Each row is a point on a landscape with many valleys, with its height.
A ball rolls from a point to whichever of its 2 nearest points has the largest drop for the distance, and stops where none of them is lower. Distance is the straight distance between rows; heights are no part of it.
J_855: [ 87  73 121  99 105  75 127 107 127  88  91  86 104  95  95 102 125 120
 106  89  79  97 100 117  92 101]  height 550
J_5: [117 108  69  82 105 125  76  84 130  83 112 109  89  88  76  93 101 108
  94 126 103 131  94 116 109 120]  height 577
J_38: [106 122  81  98 100 117 104  83 107 100 123 102  91  63  90 101 137  87
  98 120 152 100  71 113 120 131]  height 502
J_227: [107 100 138  94  84  98  75 102  87  79  91  83 114 104 122  65 128  71
  88  60 108  59 114 124 109  64]  height 601
J_765: [ 87  66  99 104  90  68 169 130 102 109 101  94 111  97 100 127  92 106
 113  80 106  69  97  89  88 108]  height 578
J_356: [107  95 135  64  91 105  93  88  99 102  91  89  92  92  91 110 112  92
 107 122 113  75 107 119  94  76]  height 461
J_96: [ 97 114  76  88 121 131 149  82  94 148  89 105 116 109  93 121  90 108
 120 130  96 122  96  88 107 106]  height 497
J_444: [ 95 101  74  97 118 119  62  81 113 113 100 106 103 110 129  91  71 110
  91  90  56 145  92  99 113 142]  height 541
J_929: [113 123 125 105 115 102  91  77 108  82  65 104  87 102  63 107 127 106
 129 132 135 135  68  93 134  88]  height 645
J_209: [ 60  82 122 122  87  44  88 127  90 120 103 109 117 119 112 113  72 114
  76 109  84  62  97  69  87  91]  height 605
J_669: [ 90 126  81 114 112 132  67  71  96 108 134 131 110  87 122  62 120  75
  87  86 137 101 110 105 110 117]  height 320
J_128: [ 91 135  88  94 118 149 115  62 110 148 110 115  97 118 102 107 109  72
 117 121 106 104  83  90 118 100]  height 503
J_239: [115  64  90  87  69  65 111 120  91  69 112  83  71 101  83 116  98  96
 104  88 107  98 121  99  56  90]  height 465
J_806: [ 98  88  91 107  74  67  51 123  95  79 118 109  99 110 124 110  54  85
  88  87  83  87 104  97  78  98]  height 472
J_938: [ 92  82  93  73  82 123 101 118  89 134 118  84 115  91 141 108  74  81
  83 104  96  83 105 124  93 136]  height 202
J_933: [ 93 118  75 134 125  89  96  98  93  95  85 118 128 109 112 100  77 112
 100  83  67 127  78  72 111  98]  height 565
J_864: [122 124 102 109 111 101 110  81 108  91  66 112  86 100  56 114 111 112
 118 141 132 134  83  90 123  82]  height 626
J_992: [ 72  61  97  85  92  99 124 121 116 116 102  87 115  99 120 115  71 118
  90 100  90  79  97 103  95 148]  height 391
J_476: [ 67  73 100  84  88  81  94 124 102 132 102 104  95 115 126 129  39 119
  88 119  91  84  96  79  91 140]  height 553
J_572: [109 138 102 100  95 114  79  93  65 114  93 127  97 119 112  82  81  85
  84 101 107  93 109  74  92  88]  height 708
J_448: [ 89  91  96  92 102 107  95  94 111  99 100  92 125  99 121  91 101 102
  89  84  69 101 100 116  91 117]  height 447
J_570: [ 73  74  98 109  95  66  70 121 107 110 110 108  94 113 111 127  38 122
  93 115  86  95 106  77  93 123]  height 528
J_989: [101 119  62  86 111 130 117  81 107 124 132  95 100  64 105 101 120  92
 100 117 141 102  74 115 128 130]  height 455
J_483: [123 103  66  93  93 109  88 111 132  73 139  86  81  74  82 100 110  93
  92  99 121 129  98 139 116 133]  height 869
J_197: [ 58  68 139  84  84  95 119 103 115 127  93  68  95 118 108 111  87 130
  79 118  81  56 108  76  81 129]  height 463
J_103: [ 78  84  95 134  98  52  89 122 110  95 122 118 129 118 117 122  62 114
  91  80  81 101  92  81 101  91]  height 641
J_956: [123  96  56  96 109 120  90 109 119  82 109 105  84  87  87  96  75 111
 103 110  97 135 106 112 115 126]  height 608
J_794: [100  70  90 103  64  68 112 138  74  91 114  94  94 107 110 129  65  77
 106  81 113  71 119  90  65  88]  height 422
J_286: [122 123  76 113  99 106  88  97  91  78 120 140  74  84  65  88 113  82
 109 117 163 105 116  98 101  98]  height 321
J_25: [123 113  90 118  89  86 108 120  64  78  91 110  82 101  84 102  81  83
 108  81 116  82 117  78  86  64]  height 419
J_373: [122  84 108 110  91  61  99  98 127  53 104  79  80 103  77 105 139 107
 100  74  88 150  95 117  88  97]  height 494
J_926: [118 117  62 113 109 121 120 125  81 104 112 110 105  80  99  97  81  95
  98  87 116 104 102  96 120 108]  height 313
J_922: [107  75  88 111  55  77 106 135  77  84 122  90 109  99 128 114  79  64
  94  63 105  69 105 105  81  90]  height 435
J_389: [101  69  92  84  76 103 125 130  99 100 114  84 103  87 112 118  79  88
  97 100 105  71 116 120  79 121]  height 249
J_813: [ 99  96 153  98 111  79 114 123  76  97  79  80 102  99  83 100 116 118
 135 111 106  83 115  94 101  54]  height 350
J_684: [118 118  94 112 127  97 145 100  85 108  68 111 115  98  78 106 103 110
 116 107 106 108  97  85 114  75]  height 540
J_802: [122 105 113 106  86  83  76 103  79  65  92  97  54 105  70  96  86 100
 107 112 100  93 133  81  72  62]  height 628
J_645: [116 119 110  88 108 113  94  76  96  99  87 118  85  92  73 102 122  91
 112 123 139 102  83  94 120  85]  height 575
J_536: [113 107  78 125  93 106  80 108 114  62 127 108  97  91 105  61 130  87
  82  45 111 105 105 119 106  94]  height 537
J_986: [ 79 123  89 109 117 110  90  78  94 134  90 108 105 126 123  96  76 109
 105 113  57 136  91  77  95 113]  height 590
J_763: [ 82  67 118 124  90  57 153 125  93 103  91  95 113 104 106 125  94 104
 113  70 100  64  98  75  90  78]  height 583
J_613: [109 110 100 128 114 104 117 104  99  90  93 102 138  91 122  80 134  90
  88  42  84  97  85 111 120  76]  height 625
J_249: [ 77  74  99  75  80  93  92 122  95 131 105 102 103 108 142 119  56 101
  91 112  87  84  98 101  84 139]  height 568
J_517: [124  95  93  79  82  95 125 118 100  93 108  92  84  86  75 120  95  95
 109 119 120  90 116 117  77 102]  height 240
J_973: [ 80  94 130  67 111 117 122  68 108 146  89  78 117 108 117 114 131  85
 120 110  93  83  87 118 110  88]  height 376
J_446: [112 115  62  99 115 123 115  98 106 111 129  96 111  69  97  93 111  98
  92 100 127 108  91 120 128 120]  height 404
J_628: [ 91  85  96  89  74  84  83 131  84 109 107 103 109 100 133 110  58  87
  90 101  92  75 101 104  79 116]  height 582
J_955: [110 114  98 118 105 101  79  87 120  67 123 115  99  80  92  65 153  83
  86  65 123 105  96 131 119  95]  height 501
J_807: [133 114  74  99  87 105  96 114  91  81 119 116  70  94  66  95 101  85
 102 107 147 101 115 103  91  94]  height 366
J_738: [ 86  54 117  93  79  64 165 132 129  98 106  77  98 101  99 118 115 109
 107  78 102  68 102 106  86 112]  height 566
J_652: [ 82 100 136  94  81  81  95 101  75 129  85  91 122 117 151  89 108  82
  81  89  77  69 100 106  86  88]  height 408
J_191: [105  97  86  72  86 138  76 102  93 144 129  87  91  89 143 104  67  79
  76 110 101 103 109 124 104 142]  height 253
J_796: [111  97  70  89 100 125  65  96 132  83 142  89  93  70 110  74 105  97
  74  86 107 111 106 138 120 134]  height 902
J_942: [ 97 114  84  85 101 142  58  76 113 127 129  98 104 112 133  76  93  80
  76  87  88 118 100 117 110 134]  height 466
J_139: [ 84  87 148 106 106  86 118 111  70 116  73  85  98 101  95 108  96 120
 117 118  94  73 122  81  88  75]  height 334
J_73: [106  91 128 104 100  78  85 104 101  69  89  84  89  99  97  85 118 102
 106  78  82  89 117 113  93  67]  height 584
J_950: [ 78  63 111 138 106  54 114 109 108  83  94  91  75 108  61 115 106 132
 113  97  81 103 111  63  88  87]  height 675
J_98: [ 88 127 114 100 108 116  77  69 101 123  94  98 118 121 127  74 117  83
  82  76  71 102  98 106 106  95]  height 443
J_460: [125  95  89 115 100  76 118 112 111  69  99 101  94  98  82 100 124 102
 108  70  87 120  95 102  97  81]  height 526
J_329: [108 129  59 111 120 136  75  97  89 131 105 131  96 112 118  76  70  91
  92  95 111 138 100  84 128 128]  height 327
J_87: [ 95 112 131  91  94 109  83  81  83 122  88  90 120 120 139  82 116  78
  86  85  83  81 103 111  98  85]  height 421
J_657: [ 86  81  81 102 104  92 104 108 113  83  96 101  81 102  82 114  66 134
 113 126  81 115 113  87  83 120]  height 514
J_268: [107  75  92  79  84  94 126 122 114  91 115  84  93  84  90 114  98  98
 105 108 104  88 113 129  76 114]  height 259
J_325: [102  88 103  71  93 115  89  79 130  98 114  77 110  80 102  98 131  90
  84 106  99  88  89 147 101 114]  height 925
J_214: [ 54  92 101 106 110  79 112 105  99 144  95 102 118 123 125 112  77 123
  96 107  69 100  81  69  95 127]  height 343
J_377: [113 115  96  92 110 113 101  72 112  96  79 109  80 103  65 109  97 122
 110 158 107 134  92  92 103  87]  height 597
J_285: [104  70  81 131  83  81  92 111 115  70 128  98 130 100 128 102 104  91
  97  34  72 103  80 108  98  90]  height 586
J_100: [103 120  71 119 106 108  59 109  96  93 111 127 117 102 130  71  84  88
  75  57  85 122  83  93 121 119]  height 319
J_33: [115  95  73 131  91 101  84 112 111  62 124 101 110  94 115  78 117  85
  89  34  84 105  87 110 104  92]  height 562
J_928: [109 104  60 111 116 115  96 100 109  86  92 113 104  99  93  94  73 117
 106 103  81 134  97  91 113 114]  height 635
J_508: [ 73 116 125 109 118 110  79  64 105 127  86  92 110 125 126  84 114 105
  94  93  46 116  99 100  97  97]  height 471
J_452: [103  81 146  92  82  87  93 106  92  84  85  73 123 104 134  79 126  82
  95  69  90  58 114 134 104  71]  height 607
J_679: [115 105 135 102 117  67 141 120  98  95  77  84 111  97  71 118 128 112
 135 106 117 113  90 106 117  71]  height 567
J_825: [ 99  78 143  76  89  85 107 103 110  95  93  79  92  91  99 106 117 101
 108 111 103  74 115 130  85  85]  height 450
J_231: [ 99 115  86 130 101  93  65  97  76  76  86 113  79 109  85 100  59 116
 102 122  78 112 112  63  83  88]  height 674
J_771: [124 106  98  92  91  96  92 103 110  73 105  96  83  91  78  91 108  93
  96  93 105  96 115 116  88  90]  height 429
J_400: [ 99 115 139  92 127  91  74  75 117  83  83  86 109 102  86  79 143 112
 115  98  95 121  80 111 134  74]  height 676
J_20: [104  87 129 106  85  78  90 113  80  79  86  89  58 102  76 109  89 111
 112 119  96  82 135  88  66  70]  height 643
J_338: [101 124  71 106 109 138  88  70  83 116 126 140  95  87  99  85 111  76
 106 118 157  99 107  82 110 110]  height 106
J_538: [ 79  70  87 128 104  62 136 116 105  90  93 102  86 107  70 125  80 132
 116 108  92 100 102  63  90  98]  height 686
J_911: [129 101  90  97  88  91  96 109 119  66 124  88  83  90  73  98 131  83
  91  82 119 115 100 130  94 100]  height 454
J_394: [ 94  74 128 102  67  82 105 115  93  83  95  80 124 104 144  94 113  80
  81  69  79  54 108 125  88  92]  height 600
J_327: [119 114 109  98 105 105 102  86 109  91  89 102  96  84  69 115 136  87
 109 114 137 112  68 115 124 104]  height 551
J_304: [113 113  90  66  91 136  98  76  91 104 102 120  72  98  74 115  85  92
 101 157 131  99 100  81  96  90]  height 299
J_881: [ 70  55 112  74  83  98 114 111 142  96 105  75 104  99 110 106  91 128
  86 100  82  71 106 112  83 146]  height 412
J_53: [ 50  87 129  93  84  77 107 100 100 144  91  89 115 128 139 102  98 110
  82 106  68  69  92  83  80 121]  height 431
J_533: [112 112 124 102 124  90  94  92 115  82  84  95 117  95  91  78 142 106
 103  74  93 112  89 117 128  73]  height 689
J_879: [100  84  96  78  77 120 119 116  88 118 118  79 119  83 125 108  85  84
  88 107 105  67 113 127  83 116]  height 229
J_697: [ 76  60 138  85  78  80 124 114 120  98  91  71  96 105 111 108 102 117
  91  97  89  48 116 111  78 115]  height 484
J_312: [ 91  74  83  96  90  89 111 123 102  88 106 101  90 100 100 122  57 111
 112 104  93  96 112  92  81 120]  height 493
J_42: [ 93  87  82 116 111  77 154 118  97 100  80 109 101  96  76 124  81 129
 123 117  95 105 102  76  92 102]  height 695
J_478: [ 91  68 129 105  88  67 112 118  97  89  87  86  55 100  67 116  98 126
 115 127  98  88 128  83  68  89]  height 654
J_743: [ 94  92 108 118 102  93 108 103 109  88  92  94 138  95 129  86 121  95
  87  52  64  93  87 114 103  94]  height 610
J_611: [104 102  71  69 106 140  75  64 135 100 116 104  88  93  84 101 108 106
  98 139  98 141  78 120 119 134]  height 530
J_434: [ 84  93 101 138 106  85  91 107  79  93  78 109  84 107  75 114  67 127
 110 134  78 107 113  56  80  90]  height 699
J_809: [113 125  62 110 120 124  84  86 101  89  86 124  95 109  86  78  73 116
 100 111  95 136 103  78 112 103]  height 662
J_704: [ 96 112 112  77 114 118 112  75 102 133  94  90 111  86 100  98 152  74
 120  99 121  88  64 111 133  91]  height 410
J_10: [ 71  71 113  81  92 103  98  96 123  98 100  84 108 102 119  98  97 122
  84  99  68  89 111 116  79 131]  height 427
J_646: [107 130  83 113  96  88  90 127  64 112  99 129 122 104 127  91  74  75
  85  83 102  92  84  72 106  88]  height 678
J_258: [109 107  59  77 116 149  87  73 119 124 119 107  91  98  98  98  90 101
 102 127 102 135  97 105 123 131]  height 475
J_447: [115 122  73  84  99 147  92  93  78 123 112 125  86 108  97 101  59  90
  93 133 133 110 114  79 104 108]  height 413
J_44: [115 124 128  90 112 101  89  89  79  94  82 108  87 102  74  93 113 102
 123 119 130  94 103  85 116  57]  height 593
J_598: [121 119  69 120 105 105  92  91 120  69 117 123  86  86  65  90 122  92
  99 111 144 139  86 117 118 119]  height 834
J_220: [104 140  88 101  95  95  63 112  67 123  99 134 107 119 131  70  78  78
  83  87  93  99  88  69  97  92]  height 692
J_785: [104 118 140  91 117  97  79  75 105  87  76  88  96  99  74  99 136 109
 129 122 115 123  70  98 130  82]  height 660
J_893: [103 130 112 133 129  94 109 102  79  96  70 114 124 106 104  80 116 101
 100  59  94 102  90  80 124  61]  height 517
J_556: [ 83 124 105 104 114 104 110  87  87 140  84 103 117 124 125 103  91  99
  99 106  68 112  91  82  93 103]  height 603
J_736: [112 118 105 117 128  92  87  83 127  68  83 109 106  97  85  71 139 116
  96  74  76 132  89 111 122  81]  height 706
J_13: [ 96  61  81  93  76  73 103 118 105  75 113  91  75 103  92 119  72 106
 109  92  93  96 120  97  66 108]  height 478
J_468: [107 120 105 106 103 110 108  83 101  94  99 102  90  67  85 108 149  80
 109 105 154 103  58 115 128 124]  height 529
J_866: [108  92 101 105 102  79 115 104 123  72  94  95  93  95  83 103 118 115
 107  95  80 116 101 115  89  99]  height 539
J_790: [ 69  84 133  82  73  87  96 101  96 131  92  85 118 124 153  98 103  94
  78 101  72  66 103 112  77 113]  height 418
J_30: [124 111 108 103  74 101  88  94 102  69 108  98  62  83  58 122 125  72
 109 114 167 104  91 117 102 114]  height 556
J_775: [107 132  67 118 114 120  76 110  76 117 113 132 110 101 126  73  82  83
  82  74 111 122  95  82 123 120]  height 228
J_997: [115 119 121 116 121  94 113 108  81  92  80 108 118 103  97  79 121  94
 115  65 114  88 101  94 123  55]  height 498
J_522: [121  90 104  89  81  76  95 109 103  67 103  83  64 102  74 107 104  98
 106 106 104 106 121 111  68  83]  height 451
J_896: [110 131  87 118  98  99  56  99  81  72  89 122  82 112 101  81  64 102
  87  97  88 108 109  70  90  93]  height 646
J_415: [ 68  82 109  96  79  61  76 122  94 113 111 105 108 116 134 112  63 105
  82 109  83  67  96  87  77 109]  height 591
J_192: [105  97  79  80  94 128  80  86 128  96 134  74 111  72 112  87 122  91
  77  94 105  92  94 143 112 125]  height 916
J_494: [110 115  59  94 120 147  89  83 100 132 103 113  95 110 109  95  65 101
  98 111  96 140 100  93 123 129]  height 411
J_280: [ 67  80 164  91 106  86  94  98  95 107  81  67 115 107 119  86 127 118
 113 100  82  72 114 108  98  78]  height 384
J_878: [ 87  69  89 114  90  63  73 121 106  82 120 106  96 113 112 128  48 102
  98  86  87 100 109  92  89 108]  height 499
J_871: [ 91  84  90  88 104 111 108  94 115  95  87 104  74 101  76 118  74 143
 108 161  86 122 114  92  81 117]  height 543
J_847: [ 92  62 130 123  96  54 105 115  98  79  87  83  55 107  53 108 115 129
 117 113  87 113 117  79  82  88]  height 665
J_947: [ 62  77  93  94 107  90 124 114 112 131  96 100 121 112 123 121  66 124
  95  98  83  98  86  84 103 147]  height 369
J_576: [129 117  91  99  90 104  98 114  80  83 105 112  81  97  82  95  88  80
  99  91 129  77 126 100  84  77]  height 398
J_513: [101 105  85  81  96 128  92  91  90 113  96 107  85 109 105 111  56 113
 100 137  95 120 117  84  87 115]  height 407
J_351: [128  97  98 120 102  63  99 104 108  56  95  94  80 106  75  94 138 109
 106  65  92 143  93  96  99  70]  height 511
J_702: [117 116  87  97  86 109  90  92 113  82 121 102  77  76  71 108 127  82
  99 119 148 100  86 122 105 120]  height 533
J_609: [126 107 108  70  83 116 102  96  95  89 100 108  69  92  67 122  88  97
 106 150 131  91 110 101  85  84]  height 246
J_900: [118 122 120  99 126  88 125  99  91 104  67 100 109  99  72 105 123 108
 128 115 121 113  88  93 128  66]  height 555
J_21: [ 61  78 150 115 100  82 115 111  85 127  76  81  98 115  99 112  96 128
  95 113  85  62 109  65  91 100]  height 312
J_303: [112 122 102 114 109 109  50  73 108  62  92 115  71 108  79  67 100 116
  91 107  84 117 117  89 100  83]  height 580
J_181: [ 67  93 108 103 100  90 106 105  90 126  86 101 109 115 115 114  73 121
  97 118  78  94 104  71  81 114]  height 315
J_288: [112 124  70 115 110 119  81  78  90  86 116 154  91  81  80  77 115  84
 109 121 157 114 104  92 111 102]  height 244
J_314: [103 122  90 139 126  92 108  98  87  91  75 119 129 106 110  90 104 105
  97  60  74 114  81  77 113  76]  height 538
J_383: [ 95 131  71  97 116 151 105  72  97 142 119 120 100 109 103  96  98  81
 106 112 120 116  93  89 121 116]  height 460
J_860: [125  85  83 105  94  78 106 108 130  62 120  86  90  91  76 100 132  99
  94  75  92 144  92 125  93 110]  height 477
J_83: [ 77  87 124  90 106 102 116  89 100 120  83  91  97 106 105 106  99 126
  98 121  81  89 111  93  79 106]  height 344
J_456: [ 87  94  83 125 114 103  92  92  94  99  76 110  78 107  74 103  67 137
 114 152  76 131 111  64  86  99]  height 719
J_597: [101 102  85  92 104 123  75  90 114  88 111  94 113  94 111  77  98  96
  82  79  80 108 104 118 100 118]  height 470
J_292: [117 100 128  73  99  97 136 109  88 120  91  82 113  77  88 123 132  80
 123 114 139  73  78 120 117  82]  height 581
J_458: [118 128 110 121  99  90  91 113  56  82  77 117  77 109  87  94  78  92
 105  95 114  80 123  66  87  55]  height 439
J_636: [119 110  77  74  97 140  88  88  93 101 105 116  79 100  81 104  70 104
  99 141 117 113 112  88  95 103]  height 355
J_319: [ 84 108  76 100 122 106  74  89 105 137  94 112 103 123 135  99  64 107
 102 106  57 143  87  86 110 134]  height 570
J_6: [106 102  87  67  89 135 107 103  77 131 104 108  89 102 111 124  50  98
  99 140 110 101 115  91  87 116]  height 440
J_976: [118 117 122 100 102  96  84  92  90  79  81  99  76 100  75  92 100 104
 106 117 104  95 118  95  92  66]  height 609
J_397: [ 82  95  89  66 113 138 112  69 123 131 107  98  97 114 102 117  92 113
 106 136  77 124  99 106  93 121]  height 569
J_106: [117 106 124  84  94 102 103 100  87  99  90  94 105  93  98  95 114  83
 101  92 116  65 111 116 101  71]  height 476
J_19: [102 114  66 119 123 115  98  85  98 100  72 114  96 108  83  93  72 131
 110 134  80 147 103  67 102  98]  height 694
J_348: [109  97  91  82 102 112 101  78 126  92  91 103  81  98  69 121  90 126
 107 166 101 141  94 103  92 111]  height 574
J_26: [ 95 104  79  81 113 140  66  72 119 119 112  99  99 112 120  87  83  99
  91 101  69 136 100 112 106 135]  height 507
J_543: [118 108  64 120 111 104 141 126  85 102  97 112 120  88  97 110  85  98
 109  82  98 109  90  89 108  95]  height 352
J_114: [ 64  66 151  74  91  95 129 100 121 121  88  64  97 109 103 105 112 132
  91 118  89  58 114  98  87 116]  height 474
J_301: [ 64  86 106 129 106  52  91 120 102 116 108 112 119 120 106 120  64 127
  84 106  79  88  89  66 101 104]  height 621
J_375: [105 127  73  88 105 149  93  91  91 154 128 110  93 106 122 101  71  76
  92 117 121 111 103  97 119 129]  height 397
J_216: [124 102  60  98  97 120  67 108 125  73 138 103  71  78  90  77  94  96
  91  92 118 125 114 129 114 129]  height 884
J_638: [124 100 116  87  87  90 129 112  99  99 102  77  91  76  74 134 125  76
 111 111 146  84  87 128 101  92]  height 585
J_174: [ 77 104 117 113 120 109  66  65 102 104  83  92  98 114 103  83 105 124
  93 110  46 124 106  88  93  98]  height 500
J_835: [106 121  81 115 127 114  87  79 125  73 103 119 118  97  92  63 135 106
  85  62  89 127  88 114 125 100]  height 732
J_970: [114  96 135  89 108  82 138 115  97 103  87  83 118  90  80 122 133  94
 130 105 128  92  84 121 114  74]  height 576
J_681: [115 124  67  99 107 129 103 109  75 116 101 118 105 101 100  94  73  95
  95 104 119 110 107  88 110 111]  height 359
J_585: [124 107 113  89  78 105 108  99 100  84  95  82  72  76  67 135 122  68
 111 120 158  87  79 121 107 111]  height 573
J_714: [ 77 111 102 120 117  85  96  92  88 113  83 107 125 110 123  97  92 110
  92  88  57 113  86  82  96 103]  height 588
J_161: [ 82  71 148 122 104  69  86 113  94  76  86  79  91 103  94  89 117 114
 117  84  72  89 116  95  95  65]  height 571
J_455: [ 90 109 135  68 111 122 119  77  93 147  93  77 119 104 113 103 142  71
 138 102 109  74  70 107 126  76]  height 390
J_150: [110  79  68 117  97  87 157 136  88 100 113 105 116  89 102 129  80  99
 119  75 107  99  93  85  98  99]  height 377
J_63: [108 110  98  91 101 119  84  84 114  90 107  99 111  93  98  77 127  89
  81  81 102  93  99 122 108  96]  height 495
J_163: [110 115  74  99 129 113 154  92  92 130  82 109 127  97  87 112 104 106
 112 112 105 114  88  94 118  97]  height 520
J_713: [ 82  90 132  76 113 101 126  81 103 134  82  84 116 103 110 110 122 114
 106 113  90  88 102 111  98  93]  height 363
J_81: [ 87 105 157  86 116  84 105 108  83 102  84  72 126 104  92  89 133 118
 140 111  99  88  96 100 112  57]  height 362
J_384: [ 48  77 141 103  88  86  94 101 108 137  92  78  97 128 117 104  93 123
  72 114  63  72  91  71  86 128]  height 445
J_983: [ 83  79 133  77  84 109 102  85 103 113  95  78 116 107 134  95 113  88
  82 101  83  67 113 127  83 103]  height 430
J_451: [ 72  84 164  72 107  91  93  91  96 110  92  62 119 106 104  95 135 120
 132 117  96  81  98 109 108  68]  height 373
J_425: [ 78  73 137 117 109  68 116 112 108  87  83  84  93 101  91 100 118 126
 115  91  76  87 109  91  96  85]  height 559
J_347: [ 96 127  78 102 109 139  64  77 102 113 122 119 110 105 118  68 104  84
  78  81 108 116 103 104 117 124]  height 406
J_431: [118 127  88 111 103 109  68  92 100  68  91 120  84 106  88  73  89 100
  89  90 100 107 118  87  94  89]  height 616
J_323: [104 107 115  84 111 108  99  78 116 105  98  89 114  80  92  92 154  84
  97  90 116  97  69 130 131 100]  height 436
J_207: [ 90  62 106 117  73  62 132 123  97  89 106  94 112 106 117 121  94  93
 104  60  98  68 101  94  76  85]  height 587
J_542: [ 98  62 113 104  66  73 123 123  98  83 105  81 112 101 124 105 109  82
  98  62  92  62 111 117  77  87]  height 594
J_671: [126 121  62 118 109 109  93 107 108  72 109 126  82  95  67  79 105 102
  99  97 127 131 104 100 112 100]  height 814
J_968: [ 98 125  84 111 104 126  83  78  79 107 129 131 106  74 111  77 116  73
  92  99 157  84 112  98 105 102]  height 223
J_707: [112 129  83 132  95  99  87 124  76  89 104 126 118 101 117  81  87  77
  83  54 105  94  86  82 106  85]  height 664
J_892: [ 84 120  88  82 117 148 105  60 121 140 110 104  95 119 106 113  95  85
 112 131  76 122  91 102 108 109]  height 542
J_948: [117 108  70 104 105 116 114 112  99  95 113  99 115  79  93  92 102  92
  94  86 106 100 100 116 108 104]  height 354
J_117: [100 126  73 126 124 118  84  79 109  86 124 131 114  83 100  60 136  94
  90  74 121 122  97 111 126 107]  height 764
J_432: [101 106  82  76 113 123 106  70 124 114 102 100 110  97  89 107 112 111
 102 124  90 122  87 112 107 115]  height 579
J_781: [117 117  71 112 102 106  96  95 132  73 132  93  93  74  74 101 128  97
  95 104 131 140  75 133 126 131]  height 854
J_854: [ 92  64 104  94  86  77 148 119 135  87 108  82 109  89  98 109 123 110
 101  79  90  90  99 127  86 117]  height 558
J_819: [115 110  99  84 106 106 109  80 120  94  90 100  97  87  72 116 118 101
 102 126 111 117  84 118 106 107]  height 572
J_395: [118  65  72 101  71  76 131 133  81  88 127  85  96  91 101 125  89  83
 107  67 116  86 109  91  72  83]  height 409
J_62: [112 123  60 128 123 122  93 100 101  81 118 139 105  90  88  67 109  97
  95  81 127 127 106 101 122 107]  height 791
J_311: [ 93 112  99  77  95 123 118 100  77 149 101 104 103 117 120 122  63  93
 101 131  94 100 108  88  82 111]  height 462
J_778: [ 96  76  98 109  59  55  75 135  87  92 126 102 110 112 137 115  64  75
  88  77  94  70 103 103  77  88]  height 452
J_630: [120  90  81 111  85  87 149 138  68 102 105  98 108  88  98 119  86  79
 113  77 114  78 108  91  87  81]  height 394
J_547: [134 106 106  84  82  91 109 105  97  87  98 100  71  96  59 128 105  87
 109 130 135  99 106 108  85  86]  height 212
J_921: [ 62  80 122 114  93  79 105 113  94 117  88  89  99 115  97 122  73 129
  90 119  83  65 103  61  81 114]  height 285
J_902: [ 69  82 162  96  93  86  83  95  85 120  79  72 115 122 141  86 119 101
  91  94  70  70 111 104  91  82]  height 395
J_506: [ 89 106  88  79 111 128 149  97  83 156  96 104 113 117 111 130  77 104
 115 132  99 104 104  88  90 112]  height 479
J_917: [ 98  89 102 141  92  78 102 106 110  79 100 106 140 103 130  97 111  96
  93  39  67  94  75 102 105  79]  height 598
J_381: [105 126 118  90  98 118  70  77  79 105  87 109  85 113  99  90  91 100
  90 118  93  95 119  76  87  80]  height 725
J_756: [109 126  99 136 105 102  93 105  84  87  93 121 129 103 122  67 119  84
  80  37  94  98  86  94 118  80]  height 644
J_801: [ 97  96  80 123 116  82 143 113  94  93  81 113 117  98  93 117  83 117
 117  92  85 106  96  77  99  92]  height 703
J_182: [118 107 124  97 108  94 124 120  73 100  81  96 118  94 100  94 118  89
 114  76 116  71 104 107 113  56]  height 486
J_493: [118 114  79  82  93 143  66 100  83 134 128 112  81  93 131  97  59  79
  79 111 118 108 113 103 112 133]  height 325
J_509: [ 87  70 148  61  86  99  96  86 111 104  93  73 105  98 117 102 129  97
 103 111 100  62 110 140  95  88]  height 442
J_525: [114  97 121 108  88  88  83 106  96  63  94  88 102 100 115  73 125  81
  95  54  92  78 113 119  99  65]  height 592
J_84: [114 104 110  99 105  99  90  92 128  82 111  93 109  82  90  81 153  85
  89  77 111 100  80 140 123  97]  height 464
J_650: [ 98 114 112 108 114 112  56  66 106  82  86 102  85 110  88  77 100 120
  88 113  62 123 114  91  93  90]  height 532

Two balls start at each pair of points below. Name the first point that both come to, or write -.
J_301, J_103 -> J_878
J_456, J_231 -> -
J_542, J_73 -> J_855
J_707, J_63 -> J_84
J_227, J_394 -> J_855

Call two points neighbours if one is among the 2 nearest of the other. Go from one point of each pair to the other, from neighbour to neighbour, staying as low as possible. Name the highest point that can't be avoided.
J_771, J_926 -> J_325
J_926, J_547 -> J_447
J_652, J_338 -> J_556
J_547, J_938 -> J_268
